The views of a scene show one set of named points, each view turned or mirrored, shifted and resized as a whole, with a little noise and some points left out.
In the rows, 128 means zero.

Scene 1
View 1
j196: [125 106 115  57 137 100 126 105 109 106 125 159 156 154 124 117 127 149
 168 133]
j414: [ 85 114 128 117 131 141 101 120 156 124 131 140 108 126 139 148 101 165
 158  97]
j535: [ 90 105 107  85 122 112 130 101 130 106 119 189 121 159 124 127 112 188
 145 117]
j712: [ 81 112 120 113 124 136 111 115 151 119 127 160 105 136 135 144 102 179
 149  99]
j364: [127 111 128  72 145 114 108 118 122 118 133 123 155 132 135 128 125 128
 181 124]
j229: [ 93 121 143 131 144 155  77 135 172 139 143  91 115  96 153 162  98 133
 179  84]
j902: [125 101 130  54 114 124 135 114  78 107 114 148 129 161 115 110 127 162
 144 146]
j909: [113 110 140  90 129 141 106 127 120 123 127 115 123 127 134 133 115 144
 162 119]
j138: [114 109 146  89 119 151 110 131 108 125 124 111 111 132 130 131 115 151
 152 124]
j148: [ 94 109 145 106 110 162 110 132 118 126 121 121  90 133 130 137 105 169
 138 114]
j447: [ 84 109  97  94 136 100 120  95 157 107 127 196 134 151 132 136 108 181
 159 103]
j994: [103 116 154 117 127 167  89 141 136 136 132  85 103 108 142 148 106 139
 161 104]
j618: [ 68 100  81  83 113  92 149  80 139  91 112 252 114 184 116 124 108 226
 128 114]
j785: [140 114 157  83 144 147  89 141 112 133 136  64 144 109 141 134 123 102
 186 123]
j102: [109 112 154 103 119 165 101 138 116 131 126  94 101 121 134 138 111 146
 153 117]
j219: [ 73 123 128 146 149 145  76 125 200 136 144 121 112  98 156 170  91 150
 178  70]
j45: [104 115 108  94 159 100  99 106 168 117 139 150 159 126 144 143 112 139
 190  98]
j20: [ 59 120 137 157 124 169  85 131 184 137 134 125  75 106 149 170  84 177
 149  73]
View 2
j785: [167  88 172  99 108 112 103 113 105 148 162 131 169  81 104 121 135  72
 104 135]
j196: [139 127 139 120 117  96 143  69  63  97 178 157 155  76 143 128 123 107
 117 140]
j902: [170 129 121 127 112 105 130  72  59 106 179 164 139  74 144 148 136 119
  94 141]
j994: [146  97 148 107  95 126 111 141 132 149 143 139 140  98 121 139 131 102
  98 120]
j909: [147 110 142 113 104 115 123 109 101 128 159 148 145  88 129 136 130 104
 103 129]
j20: [ 95 112 130 113  85 136 133 166 162 139 123 144 120 119 143 146 117 129
 107 101]
j447: [ 90 140 125 124 109 103 163  92  93  88 160 162 138  96 163 134 109 130
 129 123]
j219: [ 81 105 155 102  94 124 138 155 157 134 130 135 144 114 134 123 109 106
 128 106]
j618: [ 89 167  87 143 110 102 181  72  69  63 166 185 114  95 191 155 110 166
 120 123]
j102: [159 104 139 113  97 125 111 127 115 142 151 145 136  92 124 145 136 107
  91 125]
j712: [109 127 123 121  99 117 144 120 115 113 147 157 127 101 152 144 118 131
 112 117]
j535: [116 141 113 130 108 107 155  88  83  91 163 167 129  91 162 145 118 136
 113 126]
j45: [ 93 117 158 107 113 101 149 101 103 106 159 143 164  93 138 112 108  96
 139 126]
j138: [158 111 134 116 102 118 117 110 100 131 158 150 138  87 131 144 135 110
  94 130]
j364: [139 111 156 109 114 102 130  89  85 117 170 144 164  80 127 122 124  90
 118 136]
j229: [114  96 159 101  96 125 121 148 145 145 137 132 149 105 122 126 120  95
 115 115]
j414: [110 118 134 115  98 119 138 126 123 121 145 149 135 101 143 138 119 119
 113 116]
j148: [151 118 119 122  95 125 122 123 111 130 150 157 122  95 140 156 135 128
  89 121]
View 3
j138: [153 141 104 135 118  95 125 108 109 133  86 133  96 135 155 119 143 130
 140 155]
j414: [141 127 112 145  98 112  95  85 100 147 117 119 113 150 120 150 137 161
 137 148]
j102: [152 130  96 126 123  97 112 109 124 133  83 139 114 149 149 111 134 130
 147 152]
j447: [137 148 134 171  80 113 114  73  58 152 137  97  70 121 122 184 157 172
 119 155]
j45: [131 160 163 165 104 147 111  72 101 145 130 120 110 125 154 179 144 171
 136 131]
j219: [129 113 127 142 103 140  64  71 128 154 129 128 162 174 109 162 118 181
 148 130]
j785: [147 159 141 131 146 134 127 108 155 125  78 158 136 134 196 116 131 127
 158 127]
j618: [143 144 108 182  53  77 127  73   4 156 147  70  15 106  94 195 178 171
 100 183]
j196: [145 177 146 165 108 113 152  94  76 134 108 117  56  97 175 158 163 141
 126 152]
j535: [145 146 115 164  83  93 126  85  54 145 123  99  54 118 126 167 162 156
 119 167]
j229: [137 122 124 132 119 135  79  86 144 144 108 141 161 169 134 138 118 162
 154 128]
j994: [147 124 104 125 123 110  97 102 138 137  89 143 138 161 143 115 125 139
 152 143]
j364: [143 171 149 154 122 127 137  95 108 132 101 132  94 113 181 148 149 140
 139 138]
j909: [148 146 117 140 117 108 123 101 112 135  94 133 101 134 157 130 143 137
 141 148]
j20: [138  91  87 130  93 107  59  81 116 154 121 122 149 186  83 143 118 173
 145 148]
j902: [157 166 112 152 110  83 160 110  72 128  88 119  43 101 170 129 167 120
 126 167]
j148: [153 122  83 133 106  80 112 106  98 138  92 124  93 147 126 119 142 135
 137 164]
View 4
j785: [131 134 138 155 117 152  99 113 159  71 169 123  92  87 154 192 180 108
 173 136]
j138: [142 133 155 125  83 154  92 129 147 101 162 138 122  75 130 157 123 110
 151 166]
j994: [139 130 122 126 119 146  96 111 132  94 165 117 130  91 147 167 132 120
 125 151]
j219: [140 135  81 150 135 123 105 125 108 124 120  89 141 112 112 138 125 149
 101 113]
j447: [147 146 144 158  54 134 101 169 135 149  94 130 117  80  54 105 104 135
 161 135]
j102: [139 131 143 121 100 153  93 118 141  95 170 130 126  82 142 164 127 112
 138 164]
j535: [150 144 163 141  43 146  95 167 143 143 112 144 120  70  66 110  95 124
 165 156]
j45: [138 146 123 182  92 130 107 151 140 124 103 113  99  94  82 135 151 136
 169 107]
j414: [144 137 125 137  94 138  99 138 126 125 129 118 133  90 102 133 112 133
 128 142]
j909: [141 136 147 140  88 150  96 132 147 102 150 133 112  79 121 157 136 114
 159 151]
j148: [146 131 152 111  80 154  90 131 136 113 159 139 136  74 123 144  98 114
 133 176]
j618: [159 149 177 138   5 142  93 194 135 178  82 154 129  61  21  70  58 131
 164 165]
j20: [145 130  93 116 126 131  98 121  99 131 136 100 165 105 117 128  91 144
  77 144]
j364: [137 143 152 167  81 146 101 143 159 101 134 131  88  79 108 158 160 115
 190 131]
j712: [147 138 135 134  78 140  97 147 126 136 124 125 136  85  90 121  97 132
 131 150]
View 5
j20: [138 153 162 140  99 101 105 165  86 136 148 151 130 135 100 102 124 102
 143 132]
j447: [139 145 123 147 127 123 114  89 140 149 149 137  96 149 133 125 115 128
 149  87]
j712: [135 156 139 143 123 114 109 109 108 138 147 151 109 146 121 117 126 126
 140 105]
j414: [145 150 139 132 114 114 111 120 110 131 143 142 118 142 111 115 125 123
 135 124]
j535: [133 158 125 145 138 123 112  75 123 139 146 152  96 153 135 127 126 140
 138  87]
j785: [179 147 120  88 118 123 115  97 119  90 123 120 133 141  94 123 136 151
  98 184]
j618: [113 162 124 172 148 123 111  62 130 165 157 163  76 158 155 130 119 135
 158  41]
j45: [163 129 116 122 112 125 119 103 155 136 142 109 109 142 116 123 111 126
 139 124]
j994: [158 156 143 111 113 111 108 127  93 105 134 142 134 140  95 111 136 133
 114 163]
j902: [146 168 115 121 153 128 111  44 114 109 133 154 101 156 129 133 141 167
 109 116]
j229: [163 140 143 114  97 111 111 149 110 118 138 125 135 134  92 109 123 116
 128 162]
j138: [152 163 131 116 131 119 109  90  98 105 133 150 120 147 110 121 140 149
 111 142]
j909: [156 155 128 115 126 120 112  94 111 110 134 139 119 145 109 121 135 145
 115 143]
j196: [156 149 107 120 142 132 117  53 143 121 136 130  99 153 129 134 127 157
 121 114]

Which points are out of place in each view (at most two, in the order of its rows)? Write - if all are in place.
view 1 -> j148
view 2 -> j229
view 3 -> j785
view 4 -> j138
view 5 -> j712

Scene 2
View 1
j771: [152 163 131 137 136 156 120 110 111 143 120 121 125 124 132 119 122 125
 112 135]
j575: [154 157 143 135 124 148 129 107 108 126 129 148  97 119 128 134 141  97
  83 134]
j260: [136 149 147 130 133 145 126 112 113 127 133 132 111 119 139 113 134 119
  94 145]
j350: [102 124 169 124 148 125 122 111 122 125 146 123 132 120 151  80 127 148
 108 170]
j187: [149 158 140 134 129 151 126 110 109 130 127 136 107 121 133 125 135 109
  93 137]
j564: [155 142 147 145 136 132 115  85 116 152 124 150 136 126 119 125 120 120
 117 137]
j981: [130 144 152 131 138 139 124 109 115 130 134 130 120 121 139 106 130 127
 102 150]
j625: [182 165 125 152 130 153 115  87 109 162 109 147 131 128 110 146 117 107
 119 117]
j179: [154 157 133 143 142 149 113  98 115 157 117 123 144 127 127 116 111 137
 130 135]
j811: [119 152 145 125 143 151 125 124 116 127 134 107 123 120 151  92 126 142
 107 154]
j181: [139 184 113 128 144 182 123 139 111 138 114  78 128 123 151  99 115 149
 121 138]
j731: [124 141 154 128 141 138 123 111 117 129 136 126 123 120 143  99 129 133
 104 154]
View 2
j260: [127 117 126 122 137 128 133 122 111 131 133 123 147 132 122 125 121 135
 139 134]
j625: [118 145  95 106 138 125 154 127 152 108 137 117 148  87 116 108  94 105
 117 115]
j811: [130 111 133 126 125 111 121 125 118 148 136 121 131 155 122 122 123 126
 137 139]
j181: [157 113 115 123 118 107 134 136 143 161 140 123 133 160 131  89 122  90
 124 137]
j350: [107 109 148 128 125 101 105 118 108 142 134 118 120 157 113 149 118 146
 144 142]
j187: [130 124 116 117 141 137 144 124 116 124 134 123 155 116 123 118 118 128
 135 129]
j981: [117 119 131 123 133 118 125 121 114 131 134 120 137 135 117 133 117 137
 138 135]
j179: [115 134 111 114 126 103 133 126 152 126 139 115 128 119 114 118  98 107
 121 124]
j575: [129 126 115 116 147 148 150 123 109 116 131 125 164 106 123 119 119 134
 137 127]
j771: [130 126 113 116 131 120 139 128 135 131 137 119 142 124 121 111 111 112
 127 128]
j564: [102 136 115 113 134 115 134 122 136 112 135 115 137 104 110 132  98 127
 127 122]
j731: [118 116 133 123 131 115 123 122 114 135 134 120 134 140 118 133 117 135
 138 136]
View 3
j564: [143  94 114  91 129 102 104 116 128 139 158 147 106 154 121 113  84 153
 141 173]
j181: [ 94 168 147 122 129 116  68  96 110 163  50 126 197 152  61 101 117 131
 139 119]
j811: [115 149 129 111 121 128  91  81 117 146 104 170 141 119  72 128 142 163
 149 123]
j260: [126 132 128 100 108 136  88 117 109 140 137 175 125 112 116 135 126 147
 144 142]
j350: [129 130 112 107 129 126 116  48 133 137 135 193 104 108  58 140 159 198
 158 124]
j575: [132 126 134  91  93 143  77 155  97 139 154 173 122 110 155 136 107 123
 139 158]
j771: [123 128 131 102 121 116  83 122 113 148 117 141 145 146 110 112  96 134
 138 151]
j981: [129 127 122 101 118 127  99  94 119 140 137 176 117 116  97 133 130 164
 149 140]
View 4
j350: [150 161 110 131  44  97  97  64 137 157 154 125 115 103 160 118  60 148
 141 157]
j187: [137 141 111 158 142 125 102 123 120 104 119 113  97 136 153 105 135 129
  85 157]
j181: [160 143 101 188  74  98  81 172 165 118 146 139  56 103  54 136 118  64
 108 126]
j811: [150 157 109 160  67  98  92 108 148 135 151 128  80 106 126 127  87 118
 123 145]
j731: [146 151 109 144  80 109  98  93 131 136 140 122 106 116 149 113  93 134
 118 155]
j771: [150 130 103 156 114 123  97 141 125 116 119 124 114 126 106 105 133 105
  96 148]
j575: [128 143 116 158 165 132 107 118 115  93 113 107  94 146 175 101 144 140
  75 160]
j564: [151 117  99 123 114 138 105 114  97 130 104 117 173 135 127  78 131 130
 101 162]
j625: [152 100  96 139 158 152 104 162  92 105  85 117 167 150  93  73 174 102
  74 155]
j179: [162 113  94 136  93 129  97 140 114 134 112 127 160 125  81  88 130 100
 108 148]
j260: [138 151 113 154 116 116 101 105 127 116 131 116  94 127 158 112 113 135
 100 157]

Which points are out of place in each view (at most two, in the order of its rows)? Write - if all are in place.
view 1 -> j981, j179
view 2 -> j260
view 3 -> j181
view 4 -> j350
